Each row is a point on a landscape with many valleys, with its height.
From any point a ball rolls to the lowest of the 2 points nearest to it. It stops when none of these is lower. Distance is the straight distance between rows; heights are no part of it.
(2476) (h 326): [161 111  93 102 149 145 149 104 148 146 110 117 179  91 115 109 145 217
 107 133]
(2350) (h 134): [115 173 111 121 115  94 104 181  88  96  81 116 128 112 116 110 125  88
 110 104]
(2261) (h 351): [150 111 134 109 146 145 161  94 157 139 133 146 145 110 121 106 143 188
 119 139]
(608) (h 228): [136 116 111  82  49 101 134 108 161 125  78 125 144  70 124 102 137 130
 138 141]
(1533) (h 667): [ 82  90 134 120 111 134 166 147 174 144  95 112 135 146 140 127 106 121
 138 158]
(904) (h 356): [ 96 157  68 179 131 198 112 147  68 160  94 159 170 119 122 136 152 112
 158 123]
(1353) (h 138): [136 119 131 116  53 122  98 104 198 125 153 169 129 128 172 156 132 108
 134 153]
(1017) (h 350): [111 181  61 184 130 167 132 147 104 161 107 154 152 146 139 152 155 112
 135 125]
(656) (h 451): [ 82 158 117 167 115 122 120  87 180 175 152 105  87  99 139 105 110  74
 174  99]
(1068) (h 406): [ 96 190  77 162 116 127  80 130 140 160 106 121 134 147 146 165 136 105
 111  89]
(540) (h 108): [118 105  79 122 173 164 147 105 137 184  77  90 186 108 112 116 130 190
 113 136]
(647) (h 363): [132  62 176 134 160 165 150 126 105 117 157 181 152 143 133 105 117 167
 167 163]
(843) (h 81): [107 122  69 136 128 160 122 131 122 168  58  94 176 113 116 127 137 162
 112 124]
(1599) (h 348): [127 108 113 117 115 134  83 136 107 144  99 141 172 117 111 145 144 165
 121 109]
(557) (h 369): [ 89  89 158 138 136 158 106 192  69 122 117 154 146 154 129 141 103  90
 155 164]
(2423) (h 371): [169 103 131  77 129 111 150  84 169 133 149 132 138 111 120 123 138 195
  79 152]
(1949) (h 414): [ 90 168  55 165 101 143 102 133 135 169  71 118 148 123 137 144 144 114
 129 105]
(1443) (h 340): [157 130 131  95 126 136 209 117 173 105 148 143 123 107 134 103 142 142
 130 175]
(2392) (h 574): [151  69 159  88 110 104  61 136 102 115 137 163 174 126 111 163 143 168
 101 133]
(2089) (h 129): [136 120 128  97  54  81  58 103 159 128 117 146 131  83 120 117 134 141
 130  99]
(2044) (h 354): [137 135 154 106 132  71  94 130 146 124 163  68  96 101 113 141 113  77
  92  98]
(2386) (h 250): [126  63 151  72 167 109 133 113 169 142 116 108 137 123 116 117 110 186
 101 148]
(1563) (h 333): [153  99 161  85  77  97 108 148 105  79 108 155 145  68 106  91 130 142
 152 129]
(1725) (h 575): [134 171 112 165 131 178 202 139 102 120 124 153 144 151 138 144 156 111
 136 171]
(2222) (h 287): [135 108 140  83  64 114 156 103 231 126 137 140 121 105 159 112 117 111
 135 180]
(82) (h 207): [110 114 105 132 107 154 125 143 103 138 108 128 184 125 112 169 156 123
 101 166]
(51) (h 475): [121 124 107 120  99 120 102  62 202 172 128 115 123  89 133 110 137 136
 140 100]
(2484) (h 532): [112 120 137 148 154 111 106 128 145 123 143  88  92 211 159 179  89  97
 106  99]
(1411) (h 377): [ 99 115 105 155 148 225 123 144  40 135 123 143 176 117  99 117 146 127
 153 189]
(719) (h 474): [139 121 147 112  95 107 120 153 159  99 142 125 132 157 158 194 137  89
 105 153]
(1795) (h 332): [103  78 133 118 128 129  88 139  91 141  82 144 166 114 104 110 129 159
 145 114]
(367) (h 370): [109 174 119 129 125  77  85 122 152 143 148  67 109 112 107 140 119  78
  88  82]
(451) (h 230): [135 130 170 111  84  89  79 135 141  93 157 192 116  99 143 114 130  99
 148 129]
(742) (h 349): [105 111 154 147 156 149 120 190  46 119 123 148 120 182 128 134  97 106
 133 138]
(350) (h 281): [127  70 125  72 140 134 146  94 186 149 117 123 174 110 138 118 108 179
  95 174]
(1548) (h 383): [167  70 166  82 118 113 155 151 160  87 144 127 134 150 134 157 133 132
 106 193]
(2115) (h 420): [119 178 127 150 142  89  88 148 141 106 168  82  89 148 125 140  91  48
  90 105]
(179) (h 290): [155 112 207 117 113  87  81 137 152  87 178 163  97 117 147 129 117 102
 146 131]
(166) (h 441): [127 200  95 137 115 106 127 144 135 120 121 115 126 135 129 149 149  91
  96 118]
(214) (h 514): [105 112 132 136 121 109  92 148 169 121 128  92 116 200 167 205 112 100
 103 130]
(1167) (h 199): [111  61 164  84 151 103 128 146 157 130  97  91 109 136 104 119 105 148
 120 134]
(1541) (h 259): [118 108 140 127 171  92  82 156  99 131 130  96 119 191 116 170 108 139
  78 110]
(2369) (h 424): [133 179  96 156 157 157 143 131  86 139  97 147 114  95 110  80 144 153
 169 103]
(1258) (h 401): [156  72 176  85 143 142 158  87 193 124 171 151 101 108 154  88  94 159
 147 164]
(515) (h 346): [162  92 153 101 147 119 167 129 160 102 154 101 110 170 135 173 141 143
  91 169]
(328) (h 542): [153 191 104 166 152 137 131  74 141 149 170 117 109  85 118 117 176 127
 125  86]
(1526) (h 338): [124 156  80 141 152 138 140 101 111 160  85  90 115 112  97 109 140 172
 111  90]
(134) (h 352): [118 153 104 124 175 130 133 121  86 158 100  88  95 147  96 116 123 170
  96  85]
(776) (h 394): [ 93  92 135 127 150 220 150 148  75 126 120 137 184 108 109  99 130 121
 155 207]
(1076) (h 225): [101  89 108  89 159 151 160 141 131 152  86  78 160 147 103 142 117 162
  81 160]
(1662) (h 549): [145 109  90 114 101 125  72  93 168 156 130 139 172 110 120 151 157 187
 100 114]
(2489) (h 374): [130 114 172 138 198  88 105 112 108 134 165  95  58 149  98 108  83 121
 123  89]
(351) (h 255): [127 115 127  87  51 101 139 106 192 131 110 132 112  84 131 107 134  95
 140 150]
(95) (h 560): [115 140 107 175 174 170 131 141  47 146 140 140 121 200 125 138 110 132
 120 123]
(1950) (h 310): [153 131 135 110 136  97 140 127 155 107 148  89 105 170 125 182 148 127
  68 144]
(1329) (h 419): [170 107 174  90 113 107 170 165 138  79 139 142 111 129 141 135 138 107
 128 187]
(1490) (h 343): [138 167 154 136 142 110 192 119 139 123 189  84  71 111 137 121 101  42
 146 130]
(185) (h 413): [143  89 155 111 116 148 129 102 173 137 144 199 145  95 146  84 118 176
 160 156]
(1037) (h 280): [111 176 138 175 148 136 149 146 103  96 164 111  62 185 163 125  60  53
 138 107]
(909) (h 342): [159 116 188 116 173  93 126 131 123 111 171 101  71 122 116 117 108 120
 129 107]
(1520) (h 617): [123 123 125 112 143 126 172 185  97 115 111  86 112 198 132 164 109 104
  93 163]
(1475) (h 188): [178 134  99 105 120 131 134 126 100 117 109 114 177  95 111 127 175 200
 105 102]
(1249) (h 435): [132 146 128 166 185 169 150 130  73 145 121 161 106 129 123  81 126 167
 160 111]
(1580) (h 217): [105 205 109 167 141 125 111 153  83 132 111 135  98 123 124  95 116  84
 137 104]
(869) (h 238): [ 91  79 119 108  93 139 117 143 142 136 111 133 176 124 131 145 140 126
 120 176]
(1256) (h 293): [155  87  97  56 102 144 160 117 169 133 106 129 209  72 135 116 140 172
  90 197]
(2262) (h 517): [157 169  95 127 132 152 198  99 148 137 107 137 127  74 129  86 174 162
 161 144]
(2549) (h 362): [120 126 131 127 185 123 152  99 116 158 124  98  96 154  92 108 118 168
 112 104]
(326) (h 274): [129 133 119 129 145 128 113 130  76 142  88 130 132 112  98  91 126 172
 143  81]
(1116) (h 270): [115  70 127  88  85 113 109 121 184 144 102 138 157 116 135 131 119 141
 121 156]
(2276) (h 240): [121 169 125 187 143 146 151 147 103  86 153 143  98 201 176 158  84  75
 140 116]
(1752) (h 569): [131 180  93 175 153 168 192 143  64 141 130 155 127 166 131 126 140 130
 129 146]
(1941) (h 416): [137 119 160 165 176 109 122 110 114 117 201  84  60 175 135 134  80  87
 138 100]
(1893) (h 418): [171 121 161 116 177 118 166 125 120  94 165 137 104 153 109 143 146 167
 102 142]
(417) (h 373): [156 155 141 159 183 125 145  69 131 116 207 121  89 172 138 143 136 141
 114 111]
(1275) (h 136): [ 99 112  84 137 162 168 155 101 165 178  90 105 144 136 120 121 119 169
 117 137]
(1623) (h 353): [141  54 158  79 123 136 120 150 102 105 125 139 176 117 104 146 142 160
 108 176]
(717) (h 596): [126 139 137 125 116 120 157 201  70  88 122 143 138 133 129 145 143  91
 121 182]
(680) (h 431): [106  72 173 129 175 128 128 115 152 133 129 102  74 179 142 119  77 141
 159 109]
(381) (h 196): [ 83  90 109 123 177 170 162 136 119 177  91  84 141 176 113 127  94 162
 107 153]
(607) (h 245): [151 158 143 146  89 134 159  95 181 110 187 150  99 141 177 153 129  84
 142 141]
(1663) (h 328): [163 100 158 146 166 114 103 143 115  86 166 137 113 203 139 187 118 131
 112 130]
(1326) (h 148): [173 155 121 101 125 120 162 117  97 104 120 127 150  85 102 125 175 176
  96 128]
(1648) (h 490): [103 178  75 148  90 125 115  92 184 169 109 114 115  94 135 123 151 106
 141 104]
(1603) (h 311): [166 101  84  72 111 132 148 101 168 143  98 112 181  84 121 117 148 179
  88 155]
(735) (h 586): [156 106 164 106 109  86  61 144 114  97 148 174 144 122 131 157 145 151
 110 126]
(13) (h 361): [ 81  93 140 118  99 116  84 154 154 145 110 126 134 152 137 172 112 105
 124 134]
(1130) (h 556): [120  76  98 105  77 142  56 104 161 153 119 158 198 110 127 158 150 161
 113 145]
(1310) (h 643): [119 103 166 113 131 127 182 172 142 104 113  93  75 166 144 145  95  89
 151 160]
(2117) (h 194): [122 149 119 135  65 118 113 128 163 124 130 175 143 115 156 144 146  95
 150 137]
(1265) (h 566): [131 183  88 190 173 179 140 140  60 143 133 168 135 171 138 130 133 137
 137 120]
(1510) (h 398): [118  90 170 137 192 104 102 100 132 142 164 104  81 180 121 134  97 149
 130  89]
(1522) (h 393): [ 87  89 141 121 130 182 139 200  47 120 110 125 140 169 111 142  94  77
 142 183]
(1943) (h 140): [108 128 130 130 148 136 149 150  96 132 107 133 124 159 109 133 130 131
 126 132]
(726) (h 397): [140 137 153 174 189 110 107  88 110 126 206 100  84 172 127 138 112 123
 114  81]
(2058) (h 180): [134 132 150 101  59  75  55 138 148 105 114 162 133  90 142 125 138  92
 128 120]
(2359) (h 279): [ 98 162 101 188 117 167 147 138 113 109 148 150 132 200 180 177 109  86
 130 133]
(315) (h 465): [140 136 184 145 132 104 144 157 135  81 174 129  73 122 156 113  88  65
 168 130]
(1040) (h 433): [129 130 143 163 120 133  83 139 103 121 149 204 162 147 146 146 142 130
 136 121]
(1593) (h 216): [126 148 148 133  74  75  39 159 114  87 115 170 145  81 129 115 130  97
 129  96]
(1834) (h 440): [ 88 179 117 149 121 116 151 113 160 155 149  83  84 109 131 113 115  58
 140 116]
(250) (h 372): [135 137 162 142 152  92 146 135 142 118 193  58  69 120 126 132  83  38
 132 126]
(2496) (h 173): [ 91 127 100 147 102 177 152 154 112 134 114 133 176 144 134 162 155  93
 136 178]
(1964) (h 239): [137 105 188 109 140  97 121 157 121  98 133 144 102 126 120 117 112 125
 151 138]
(2540) (h 203): [133  88 107  81  61 120 106 127 149 132  83 141 176  76 125 101 148 155
 138 132]
(746) (h 304): [114  79  94  74 140 159 163 102 201 179  98 112 193 111 166 111 106 160
  97 179]
(2277) (h 587): [130 148 131 134 118 157 193 172 101  87 131 155 139 152 144 151 141  93
 139 196]
(1138) (h 307): [122  92 138  87  84  96 102 121 197 130 130 130 122 144 137 165 125 123
 109 152]
(1699) (h 172): [144 118 100  83  36  99  77 119 135 117  94 119 167  70 127 108 149 145
 147  92]
(946) (h 106): [113 149  58 154 111 171 142 140 106 159  67 118 175 102 109 136 156 137
 143 140]
(1934) (h 303): [130 117 145 103  92  90  98 156  88 108  84 145 149  92 115 106 130 148
 138  96]
(1901) (h 376): [110 129 119 140 181 151 161 108 122 166 110 114  99 134 111  88 116 166
 152 110]
(1864) (h 392): [125 137 149 135 188 117 127 127  98 130 165  84  42 166 113 124  89  97
 122  91]
(705) (h 550): [175 185  78 141 115 132 130  79 144 141 152 103 124  56 116 109 175 144
 140  89]
(513) (h 679): [114  96 124  73 115 131 188 154 154 131  72 103 160 107 112 105 126 128
 126 181]
(1006) (h 463): [100 143 122 158 112 123 100  62 199 177 153 123 106 105 145 114 124 118
 164  93]
(1721) (h 396): [100 166 100 155 133 115 100 106 154 153 144 112 119 168 146 167 143 106
  96 100]
(6) (h 314): [139 186  87 156 148 127  82 129  87 145  96 117 134 109 118 118 148 154
 123  61]
(686) (h 289): [124 105 141 142 145 115  96 154 114 114 144 132 138 195 128 182 132 133
  83 128]
(1357) (h 146): [ 98 104 139 107 131 110 120 144 146 143  91  97 112 147 107 137 112 142
 109 118]
(749) (h 288): [104 170 144 143 135  87  68 112 104 138 155  90 111  79  97  93 100  96
 128  62]
(2567) (h 417): [153 190 115 139 145 125 169 128  85 109 112 126 106  90 106  76 147 136
 139 105]
(2453) (h 483): [118 152 106 120  80  94 110  81 180 159 115  97 119  55 129 110 141 112
 136  94]
(1658) (h 182): [120 129 154 132 159 124 141 145 104 118 124 143  89 136 115 109 123 122
 151 123]
(2518) (h 447): [114 122 131 181 126 164  80 139  98 137 137 214 167 117 156 122 139 120
 181 134]
(1573) (h 491): [127 167 132 131 103 104 114 100 147 139 138 118 120  72 123 105 141 114
 128 103]
(1656) (h 264): [128 167 137 154  90 133 134 113 148 122 135 194 113  79 153  91 138  94
 176 129]
(2380) (h 499): [174 131 127  97 108 109 100  86 135 122 127 128 152  79 110 111 152 185
 116  89]
(1051) (h 391): [173 105 165 125 171 142 188 107 133  96 180 154 126 166 134 136 139 175
 116 166]
(562) (h 535): [150 194 114 155 150 152 173  78 141 145 175 133 105 112 122 106 161 132
 136 118]
(2051) (h 360): [149  90 158  72  92 106 143 172 119  98 104 154 157  92 115 105 139 136
 144 165]
(2481) (h 553): [108 141 112 168 188 149 143 115  79 139 150 121  95 224 143 142  95 142
 127 102]
(617) (h 284): [124 121 122  92  74 101 110 162  91 105  68 114 170  98 106 118 149 134
 111 120]
(2) (h 330): [116 121 167 105 118  79  85 107 154 139 150  87  91  91 105 118 113 103
 131  95]
(1345) (h 254): [145 112 103 123 137 138 109 125  88 141  74 120 175  88  94  85 139 208
 160  73]
(1523) (h 166): [ 91 109  82 152 176 190 160 109 134 184 112 105 152 177 132 136 107 165
 115 149]
(2510) (h 190): [128 134 123 141 103 139 121 129 100 127  94 171 143  63 125  73 146 146
 184 108]
(2351) (h 395): [152  99 136  80 113 103 111  67 203 147 151 111 125 116 123 139 132 175
  92 135]
(273) (h 378): [153  86 142  67 102 120 161 142 126  99 119 135 173  92 106 130 152 151
 111 178]
(2263) (h 133): [104 153  69 145  89 185 157 143 108 150  81 141 182 109 131 140 165 100
 142 176]
(2006) (h 510): [138 140  72 130 119 155 173 111 167 157  90 139 155  75 140  96 148 169
 136 154]
(1518) (h 345): [155 120 166 128 155 124 180  87 164 115 196 122  80 132 135 108 121 122
 152 132]
(1509) (h 481): [141 129 189 111 108  89 141 156 154  96 161 101  66 105 143 112 111  55
 153 146]
(1240) (h 381): [139  71 173  59  87  80 110 129 165 111 109 131 107  89 115 109 115 130
 142 141]
(103) (h 247): [135 151 152 118 110  65  54 145 112  88 139 124 124  72 110  98 112  97
 121  91]
(1359) (h 375): [152  80 176  93 164 121 161  91 171 123 176 125  89 129 127 103 115 153
 134 148]
(2446) (h 410): [141 123 130 158 168 172 193 148  75  91 148 148 125 209 145 160 106 115
 138 159]
(1204) (h 235): [140 124  75 124 117 141 104 126  98 140  75  78 172 102 102 109 154 205
 129  68]
(2008) (h 252): [133 116  77 112 114 169 121 146  72 127  74  88 209  80  91 111 146 166
 135 134]
(340) (h 104): [111 139 116 112 131 112 142 147 102 136  88  97 132 140 102 139 131 148
  96 122]
(467) (h 275): [138 142 164 126 143  78  79 138 122  93 170 130  96 102 110 102 105  92
 118  99]
(754) (h 296): [ 97  87 134 127 174 129 153 160 109 148  95  97  95 188 117 129  84 142
 126 128]
(2135) (h 276): [139 127 116 121 150 119 150 106 150 128 139  97 136 166 122 178 156 166
  68 134]
(2061) (h 236): [151  83  77 117 117 180  91 129  76 136  89 111 230  73 102 115 148 199
 126 117]
(414) (h 402): [122 160 107 123 145 142 198 143  81 132  80 122 114 105 104  87 130 141
 138 126]
(1899) (h 197): [118 191 128 180 171 117  75 145  82 118 142 157  99 139 133  91 103  93
 134  82]
(636) (h 461): [131 147 162 101 103  95 168 155 145  89 119 115  89 105 126 120 124  70
 139 147]
(663) (h 260): [145 152 116 147 125 140 131  87 161 142 148 167 125  96 144 106 164 156
 156 118]
(818) (h 318): [130 114 136 103 106 133 174 107 188 133 120 136 131 107 142 119 130 127
 139 174]
(2182) (h 544): [102 136 108 155 169 142 125 123 117 146 138 105 101 217 147 169  99 108
  95 100]
(1125) (h 443): [142 127 147  79  86  99 183 171 144  85 101 128 124 107 127 133 144  95
 130 178]
(1322) (h 540): [144 148  95 139 118 122  78  74 168 158 134 138 134 105 138 144 165 159
 110  87]
(1118) (h 674): [ 92  87 112  85 117 152 186 139 167 150  90  98 165 128 134 130 114 110
 121 196]
(2133) (h 564): [129  72 126  96  72 107  56 130 134 121 121 161 181 108 123 146 140 146
 112 133]
(1424) (h 267): [127 125 100 108  93 135 135 164  51 113  61 110 188  96  94 124 152 147
 121 121]
(1351) (h 656): [111  88 163 119 127 122 143 158 156 125 113 118 100 151 141 122  93  98
 156 146]
(926) (h 286): [137  90 170 116 133 118 110 158 103 112 127 181 138 123 111 119 132 143
 146 128]
(2041) (h 221): [131 149 149 140 123 115  87 135  86 118 111 181 133  86 119  78 133 131
 169  96]
(1031) (h 336): [110 119 119 109  89 108  85 134 165 136 110 119 146 149 132 184 145 117
  88 132]
(583) (h 559): [117 203  54 154  98 129 152 128 135 142  81 113 130  89 125 115 165 101
 136 106]
(1291) (h 504): [132 148  60 145 110 175 152  85 193 173 100 136 155  97 154 116 157 151
 142 137]
(2060) (h 405): [128 128 146 115 136 114 166 115 175 127 161  92  88 156 132 145 127 120
 123 138]
(2381) (h 253): [133 117  66 104  62 145 128 124 152 136  92 123 196 101 131 160 165 131
 102 165]
(2590) (h 485): [156 158 112 105  92 104 124  86 128 125 124  80 144  68 107  97 155 160
 118  61]
(918) (h 606): [150 121 148 116 128 112 161 194 101  90 128 117 126 168 132 172 137  97
  97 171]
(961) (h 306): [ 96 174  89 176 134 149 112 155  95 127 129 150 145 184 155 158 113  84
 108 121]
(1727) (h 473): [161 132 140  83 112  90 136  86 139 129 156  78 117  51  97  96 138 143
 116  90]
(1592) (h 500): [150 181 136 129 113  98 130 118 135 106 162 146 109  90 128 101 142  95
 134 121]
(511) (h 439): [167 106 157  95 159 100 150 125 115 104 132 109 117 126  96 121 141 168
 106 128]
(379) (h 423): [115 164 135 121 118 113 169 118 159 129 139  93 101 127 130 130 130  95
 120 125]
(597) (h 497): [103 164  70 165  88 158 136 103 193 177  90 147 136 101 152 133 160 113
 162 125]
(1680) (h 246): [116 140 119 171 135 144  89 137  80 142 114 174 138 111 127 106 139 139
 160  91]
(2403) (h 472): [ 70  91 130 150 129 204 119 157  75 150 107 173 163 125 123 109 115 113
 187 169]
(2410) (h 379): [132  95 149 159 170 157 169 137  96 103 148 116  97 214 165 173  88 120
 139 135]
(2342) (h 308): [103 133 155 134 141  89 104 109 131 141 167 101  87  83 107  95  96  76
 146  84]
(287) (h 291): [137 181 136 164 126 134 137 134 112 111 135 181 110  99 137 100 145  99
 159 121]
(1141) (h 312): [143 128 171 163 174 138 151  77 143 127 191 138  84 142 136 101 121 133
 167 106]
(426) (h 555): [145 210  73 147 115 127 144 100 123 144 111 104 125  68 117 104 165 123
 137  83]
(2515) (h 249): [119  97 106 104 153 140 146 116 163 156 118  96 162 156 122 161 137 166
  70 160]
(2160) (h 368): [168 105 173 153 152 121 143 147 120  84 184 135 102 183 163 166 113 115
 133 133]
(1803) (h 385): [ 87  83 162 134 108 104  62 160 145 132 125 160 125 162 147 157 105 107
 147 115]
(2283) (h 234): [ 89  92 141 115 160 103  73 153  98 155  93  99 101 180 110 148  92 141
 101  98]
(1261) (h 460): [ 87  99 118 182 126 198  88 138  92 156 125 179 173 127 143 124 139 133
 178 146]
(174) (h 321): [113 129 121 184 116 159 156 101 153 118 158 141 141 195 188 187 109 107
 139 132]
(1158) (h 382): [117 157 123 123 142  87  97 119 142 141 136  83 112 155 114 166 132 117
  84  96]
(1087) (h 344): [169  96 188  79  88  82 108 138 155 104 159 142  98 107 129 123 119 120
 138 148]
(1672) (h 412): [110 104 151 161 118 123  87 152 120 114 150 172 144 169 163 163 115 102
 138 135]
(1062) (h 409): [165 105 184 138 131 126 176 136 154  78 171 136  88 160 171 153 108 100
 160 149]
(94) (h 309): [148 126 195 132 160  88  98 135 109  99 192 109  73 100 111  96 101  78
 144  99]
(834) (h 327): [125 171  92 152 151 131 102  90 119 169 117  95 105 102 107 109 146 154
 134  51]
(1995) (h 364): [182 141 152 103 149 139 195  87 159 101 181 151 108 129 136 118 150 160
 125 163]
(487) (h 528): [151 139 127 137  98 115  68 101 152 126 147 174 137 104 133 142 157 145
 118 101]
(523) (h 399): [143 168 131 156 155  99 131 123 135 112 197  60  82 152 138 156  82  40
  98 115]
(1574) (h 231): [136 133  92 111  89 127 129 129 118 124 108 123 176 109 115 165 173 143
  85 146]
(2603) (h 67): [140 174 115 110 153  98 149 153  79 115  98  77 117 134  93 128 132 140
  78 103]
(2203) (h 233): [ 97 176 111 167 134 130  98 146  91 152  87 150 106 111 129  90 119 118
 165  91]
(2586) (h 458): [152 112 164  81 131  94 141 103 134 116 129  96 107  83  88 107 138 157
 112 107]
(1108) (h 305): [132 182 103 139 163 110  80 149  54 119 102 123 112 136  99 106 123 150
  99  63]
(630) (h 389): [139  61 145  92  88 148 116 112 145 139 112 198 166  67 135  71 118 172
 169 166]
(2252) (h 335): [107  80 134 140 177 161 168 149 104 138 117 101  83 226 141 161  73 125
 126 137]
(405) (h 684): [ 96  91 141  85 107 125 187 169 138 127  61 122 135 104 116  99 109 108
 168 182]
(981) (h 415): [ 94  78 142 116 138 195 154 175  63 125 116 122 156 128 102 120 109 102
 150 206]
(1710) (h 224): [119 158 159 167 167 116  92 127 110 130 169 147  96 137 137 102 104 107
 152  85]
(1179) (h 365): [140  73 167 101  92 113 102 132 123 118 109 187 156  76 118  88 120 168
 161 138]
(1641) (h 334): [104 157  97 176 108 170 134 137 126 147 116 172 154 142 153 138 148 102
 164 143]
(1400) (h 442): [146 129 180 130 151 124 166 140 127  99 162 118  68 159 142 118 112  94
 154 139]
(480) (h 320): [100 176  96 165 148 131  72 174  83 130 121 146 122 173 127 148 103  98
  93 102]
(1388) (h 452): [130 153 117 135 105 118 130 155 131 111 125 148 147 145 136 166 146  96
 106 144]
(1830) (h 329): [ 98 141 117 154 160 148  84 182  39 139 118 153 116 184 129 139  99 100
 114 106]
(1759) (h 494): [132 136 131 141 114 107 127 160 148  98 145  96 127 195 158 198 127  73
  91 145]
(2563) (h 218): [154 114  78 119 121 155 109 110  95 141  84 107 203 103 101 130 166 204
 101 102]
(411) (h 271): [126 153 142 127 134  85  59 132  88 118 127 105 114  88 104  88 112 133
 122  62]
(1386) (h 565): [109 195  64 156 125 155 166 116 145 162  99 111 129 123 140 147 166 110
 126 124]
(727) (h 322): [143  87 170 108 138 120 120 158  86  97 131 150 147 141 110 153 134 145
 114 156]
(1549) (h 283): [128 156 130 139 106 132 158  97 177 128 167 150 107 119 150 117 145 114
 153 134]
(75) (h 527): [160 176 123 140 149 150 196  99 149 119 151 156 108 102 139  96 160 139
 146 142]
(2229) (h 390): [100 147 107 142 165 171 196 138  97 158  98 125 101 144 113  90 117 139
 143 138]
(346) (h 407): [142 124 138 118 107 105 112  66 206 154 173 111 113 125 130 150 138 132
 101 117]
(402) (h 319): [129 181 148 163 155 132 171 136 115 108 183  97  66 141 139 113  93  47
 152 121]
(1965) (h 273): [129  89  93  72  75 151 144 126 150 140  82 112 215  81 120 142 152 141
  98 203]
(2388) (h 105): [161 189 102 110 127 102 158 133  85 104 115  90 145 109  92 132 163 166
  82 101]
(1743) (h 357): [125 146  87 143  96 122  66 135 112 136 100 148 177 115 128 154 148 145
 116  96]
(704) (h 432): [119 199 111 156 139  97 108 155 117 100 145 103 114 153 129 141 117  76
  81 116]
(537) (h 292): [136 141 136 134 153 113 105 149  59 119 110 129 118 133 103 117 123 153
 114  89]
(178) (h 355): [105 127  90 145  98 117  50 127 138 160 109 124 166 136 138 178 157 129
  93 111]
(2434) (h 629): [121 129 145 125 140 129 190 175 125 113 113  72  73 204 147 163  94  81
 117 152]
(302) (h 358): [108 118 126 155 103 145 143 108 188 137 143 136 144 175 163 175 118 114
 127 147]
(1142) (h 380): [129 107 141 131 147 132 168 129 162 119 142 104 118 192 143 162 111 138
 115 151]
(2473) (h 429): [127  49 185 108 132 140 134  92 207 127 163 145 100 138 163 102  87 145
 169 153]
(2610) (h 268): [140 131 168 170 177 127 113 108 112 114 187 173  96 156 134  99 115 144
 156 101]
(579) (h 515): [159 120 126 125 100 108  54 105 111 124 138 155 154  95 114 131 155 180
 126  83]
(1845) (h 366): [102 128  77 173 156 214 102 150  43 158 124 156 165 135 112 127 145 129
 154 146]
(868) (h 232): [129 135 120 154  69 153 124 133 147 126 118 200 141 105 165 109 147  96
 180 156]
(1642) (h 198): [143 146 130 123  65 109 124  96 202 110 182 141 112 126 171 150 135  80
 122 147]
(2429) (h 266): [ 94 104 148 125 163 115 118 142 103 149 116  94  75 201 120 142  75 119
 123 105]
(1883) (h 347): [140 129 138 158 191 152 158  59 151 138 190 133  95 163 135 123 127 159
 139 103]
(2597) (h 459): [ 99  70 176 129 141 132 141 111 186 145 143 123  89 157 149 103  87 128
 176 120]
(852) (h 316): [152  99 180 152 168 140 131 113 107 112 172 192 118 146 135 113 122 170
 166 126]
(2253) (h 315): [117 100 143 124 145 149 123 143  86 126 107 172 158 108 104  99 124 160
 149 133]
(951) (h 317): [125 174 114 191 132 166 144 120 115 130 141 184 126 140 156 123 142 116
 168 128]
(1398) (h 226): [144 123 111 138 120 153 106 107 139 140 118 182 150  69 128  93 151 170
 159 115]
(526) (h 386): [127 131 120 125 104 122 123  80 208 147 162 128 127 157 166 166 132 131
 116 133]
(2559) (h 103): [137 175 120 105 124  82 103 158  81  90 103  79 129 110  97 114 124 121
  89  82]
(407) (h 404): [169 114 163 153 170 141 170 151 100  79 168 160 129 189 147 157 125 131
 135 163]

Two balls start at each pair of points below. Name the first point that both come to, or write -.
(1509), (379) | (515)
(2567), (1249) | (1901)
(2006), (2261) | (843)
(1573), (328) | (2453)

For each start below, name the point where the ball stops.
(583) | (843)
(2369) | (2603)
(1725) | (2276)
